Points on a hilly landscape, in no order, each with its height.
From any point a climber steps to the highest of the 2 points nearest to it. It stops when none of these is higher. Distance is the straight distance between rows; heights are no part of it.
mutak: [  4 -29   7  37   7  -7  -7   6  -6 -17  -7   2  -7   0  16 -16 -17   6
 -12  21]  h=114
Kimur: [  0   1   4  -1 -43  26  -6   3 -11  -7   5  37  -3 -21 -24  11  30  13
  25   0]  h=567
laz: [ 17   7  31  -3 -36  27   9   2   2 -14  13  38 -27   2 -32   1   7  15
   8  33]  h=556
tado: [  2  -3  -7  -8  13 -19  21 -13 -26  36  12   0  -7   5 -43  18  -4 -14
  -9  -1]  h=369
lopi: [ -6 -16 -14  -8  19   8  -4  -5  22  15  10   8  11 -13   9   1   8 -12
 -11 -11]  h=575
Zut: [-14  42  -1 -12  29 -21   5 -29  15  14  -1  -3  26   9   9  12 -13 -10
 -34  -5]  h=338
Nifi: [ 17   9   2 -15 -30   4   0  30   6  -7   8  18  -8   2 -56  -5  -3   3
  -5  18]  h=288
kag: [-38  53  14 -11  34 -17  18 -23  -5  -3   2  14   5  20   8   2 -16 -17
 -35 -26]  h=473
valur: [ -1 -14   2  10 -13   9 -18 -18   5 -33  -2 -23   3  14  19 -24   2  11
   4   0]  h=231
Suzuz: [ 17  22  11  17 -52   9  -2   5 -24 -15 -12 -11 -32 -10   0  14   4  16
   9  16]  h=156
Figi: [ -9 -15 -25  14 -18   8   7  -1   9   8  -9   9  22  -4  11 -12  -1   8
  23  14]  h=599
duz: [-15 -21   1 -16  -9  -7   0  27  12  14  18  -6  -4  -2   2  20  -9  12
   0  26]  h=355
fonob: [ -6  49 -13 -35   1  14 -12 -11 -34  31 -13   6  -7  -4 -36  18  -7  -1
 -18  -9]  h=51
dibif: [ -8 -26   3  10  -4  20   3   0 -15  -4  11  -8   1 -32  11 -20  12  11
   2  12]  h=190
zeka: [  9   2  18 -20 -36  21   8  13   5  14  22  41 -15  -9 -24  25  16  -1
  19  12]  h=646
nis: [  8  -8  -7   3 -45  28  10  -7 -40 -16   8 -11  -4   8   7  -6  32  10
   5   7]  h=136
dat: [  8   5   5  -8  37 -34 -28 -26  11  -7  -4   1   2  10  -4 -11 -14 -15
   1 -13]  h=452
nev: [  4   4  -5 -19  23  -9 -22 -16  19   5  23   7  20  18  19  -1   8 -20
 -28  -8]  h=463
sav: [-13   7  10 -26  43 -15  10   1  33 -11   5  -9   8  -9   3 -15 -13 -20
 -16  -2]  h=495
zepam: [-11  -3  24  -9  19  -6 -20  -8  44 -10   8 -13  -6  -1  17 -17 -12  -3
 -18   5]  h=400
Vez: [ -1 -14 -19  17 -12  12  -5  -4  19  30 -16  11  15   5 -24   4   5  10
   4   0]  h=670
lete: [ -1  -7   8  10  -4   8  -2   9  10  11  28 -17  -7 -27  -2   3  20  24
 -10   2]  h=167
dus: [ -9   6 -12 -19  29 -23  -8  -4   1  21  10  14  -1  -6  24  12 -31 -33
 -26 -10]  h=200
pevi: [ -1  -4  -4  14  -3  15  14  -1 -33 -33 -11 -11   5 -21  21 -25  15  17
   8  -3]  h=245
Ruz: [ -4   5  13  -5  28  -2  15  13  25 -10   4 -19   7 -13  11 -27  -6   2
  19  -7]  h=394
Kelag: [ 26   5  22   2 -37  12 -16  21 -20   8   2   5 -11  -3  -2   8  -1  13
  21  25]  h=116
Kedin: [ -8 -13 -15   7 -22  14  -6  17   4  -5  -6 -10 -22  20   3  10   4  19
  22 -28]  h=327
kobiz: [ 15   4   3   4  17 -21 -25 -11   8 -30   5  -8  -1  21  12 -33   0   4
  18 -11]  h=310
zova: [-10   6 -22  18 -43  -5   9  -3 -20 -16 -21  -1  -3  -7  11  10   6  17
  31 -10]  h=423
kinor: [  0 -17   6  18 -40  23   6  -6 -17 -24   1 -22  14  14  29  -7   4  -1
 -15  -1]  h=182
boras: [ 26  -8   1  -8   0   4 -16  20 -26  18  11  10   5   5  -5   6   8   7
  14  18]  h=81
Kod: [ -6 -17  20  29  26 -12   3  -9  18 -11  -3  16  15 -15  12  -8   2  -1
  -4  12]  h=165
risap: [-34  19  23 -27  38 -36  15 -14  14 -12   7  18   7   7  -7 -12 -11 -31
 -23 -22]  h=703
rurop: [-22  -8  -7  19 -28  19  21  -8  -2 -10 -28 -14   9   8  19 -15  -4  28
  11  16]  h=539
gos: [  0  19  18   6  45 -17  12  -5   5  24  -1  26  20  18   8  -5  -6 -11
 -18 -26]  h=257
vab: [ 15 -14  -5 -11 -13   7  -5  14   3  -2  -1 -13  -1   9 -45  13   7 -12
  -1  10]  h=368
Luf: [-11   5 -10  14 -26 -11  23 -28 -35 -29 -33 -14  -1   9  29   1   4  14
  10 -24]  h=364
sasiz: [ 14   0  -4  31 -22   9  12  -2 -16   0  -6  -9 -31 -10  -8  -9   6  16
  17  14]  h=201
zodus: [ 14 -10 -31  27 -10  19   3   4  21  -6   4 -11  -2  -8   5 -15   5 -16
  -5 -12]  h=414
bupa: [ 13  16   1   8 -20  12   8  -3  13  36  -5  22   3  -4 -43   8  16  12
  13   4]  h=593
mot: [ -2  35  14  -8  31 -11 -10 -26  31  -1  -3  20  18  27   4  -3   7 -23
 -44  -4]  h=320
butan: [-20   7 -14 -17  33   2   5 -20 -24  22   0  17  15   3  11   2 -20 -28
 -38 -14]  h=270
Rok: [-12 -19  -4  14 -36  36   4   1 -11 -14 -30  -4 -14  -4  12   9  -6  10
   0  23]  h=490
ligu: [-11 -19 -12  -5   0 -34 -13   4   9   7  24  -4   1  17   4  11  -3  18
   1   2]  h=319
lipe: [ -4  -1 -30 -20  23 -27 -19  -9 -11  28   6   9  -7 -14   0   1 -16   0
 -16   0]  h=154
nemi: [ -6   9  30  26   5   1  -5  -1  24 -31 -11  30  -2  27  27 -29   8  -4
   1 -17]  h=132
vufo: [  0  10   7 -14  21   5   2 -16   3  36   7 -12   9 -12  -6  23   6 -12
 -14 -23]  h=470
fozo: [ 20 -25  10   6  13   2  -7   3 -13  -2  24 -10 -16   8  13   9  11 -10
   7   9]  h=42
zukav: [  0   7  23   5  39 -16  -7   0  21 -10  -2  32   7  21  14 -17   9  -2
   8 -20]  h=160
mudu: [  9   9 -19 -13 -27   4  -4  20   0 -18  -6 -16  -4 -13  -9  -4   7  11
  24  35]  h=453
Lelud: [-13 -11 -14  20   4  10   2   6  39  -8   8   8  -6 -15  29 -14   1  -2
 -13 -13]  h=496
bamot: [ -3   1 -16 -20   1  -6 -11  23  -8  20 -16   9  -1   7 -43   3  -9  12
  17 -18]  h=446
Mudub: [  4  25 -23 -29  11 -11 -21   0 -20  27 -13  -2  -4  -8 -19  15 -29 -19
 -16  -3]  h=105
mokud: [ 25 -11 -32   3   2  -2  -9  16   0  -1  14  -9  -5  -2 -23  -3   8 -19
 -10 -10]  h=305
Nemu: [  9  -8  -8  -8 -14  22  13  16  -4 -29   0 -23  13  -4  20  -4   7 -10
  12  29]  h=391
Sido: [-14  12  -1 -15  35  -5  11 -15 -14  35   4   1  16  11  -4  -3 -10  -7
 -13 -38]  h=367
benuv: [  2  13   0  20  -6   0  25 -21 -26 -30 -14   0   0  -5  50 -20  15   7
  -2 -17]  h=306
suno: [  8  -9   1  10  24  -7 -26  -6  14   4 -24  -8  -2  -2  -5   0 -15   7
   5   3]  h=604
gugi: [ -5  -2   4 -22  -8  -1   1   7  11  39  14  -7  -4  -5 -13  30  -3  -4
   3   0]  h=393
Somir: [  7   5 -15 -29  15 -22   0 -20   4  18  12 -30   1  11 -20   8  -9 -21
  11  -1]  h=149
seza: [-18 -18  24  20  -6  -2  11  11   8 -21   7   2  21 -18  35   7  -7  -1
   8   0]  h=215
nesaf: [ -9  -3  -1 -14  35 -16  15 -36 -11   9   5 -20   8  11 -25  10  -9 -25
 -20   2]  h=244
libor: [ -3 -12  23  -8  21 -21  -3  20   8   8  14  -6  15 -12  12  22 -14 -11
 -14  10]  h=311
zomus: [  1  -1 -18  -1 -55  22  27 -21 -38 -18 -20  -9 -13  -9   6  -5  12  -7
 -12   3]  h=95
Tipev: [ 10   3  -7   4   3   9 -25  13   0  -7 -23 -10   6 -23  -1 -15  -5  23
  12  19]  h=520
sitok: [  0 -13 -10  -1   9  -1  -6  30  -1  16  -5   1  -7  19  -7  12  -9   6
  14 -35]  h=381
momam: [ 21  -3  -5 -14  34   0   4   9  -1  21  15  -8 -23   6   6  20   1 -16
 -10  10]  h=3
pavu: [  5 -18   3   4 -17  39   3  22  -3  -7 -23  -2   0   3 -20   0   2   3
  11  16]  h=440
tur: [-14 -18  -5   6  -1 -24 -15  -8  11 -32  20   2  -6   1  28  11  10  16
  10   3]  h=284
musuk: [ 11  -1  24  13   1  -1  -6  27  15  -5  -3 -16  14   0  24  11 -18  -8
   3   8]  h=260
Tifot: [  4  -3  -2  13 -35  -2 -11   7  -8  -2   4   5  -4 -26  -9  25  14   5
  32 -12]  h=491
ligog: [  1  -3 -10 -11  29   2   1   6   8  13 -33  -9  -3   3 -36   2  -9   5
  16   3]  h=518
mil: [  7   2   9  20  15 -12  30   2   9 -23   4 -10  -6   7  31 -23  -9  -9
  27   3]  h=315
lud: [ 14  15  -1 -24   8   6   3  24 -12  27  -4  -1  28   5 -24  11   6   5
 -11  16]  h=43
rogit: [  8  -2   3  28   3  -7  10  -7  -7 -15  -3 -20 -30  -2  17  -4   4  11
  31 -12]  h=250
goz: [-24  -6  19  17 -12   8  -2 -23   9 -42 -16   4   1  28  36 -36   1  17
  -4  -6]  h=187
gek: [ 11   3   3  13 -30  16 -10  29   1   3  14  -1 -11 -10 -33  -3  14  24
 -14   8]  h=219
Bab: [  2  12   7 -18 -10 -17  14   4 -11  31  19  19  -6 -18 -47  25   2  -9
   2   6]  h=464

Call two points neighbours if one is among the 2 nearest of the other. Go from one point of each pair to the other, from neighbour to neighbour, staying as high as possible. Name the lowest point that can't be avoided.
lopi / sav | mot
Bab / lopi | mokud
vufo / Bab | gugi

For each start below, name every point that the climber comes to, in order.
dibif | pevi, benuv, Luf, zova, Tifot, Kimur, zeka
Kod | seza, musuk, libor, duz, gugi, vufo
fozo | boras, Kelag, Suzuz, sasiz, rogit, mil, Ruz, sav
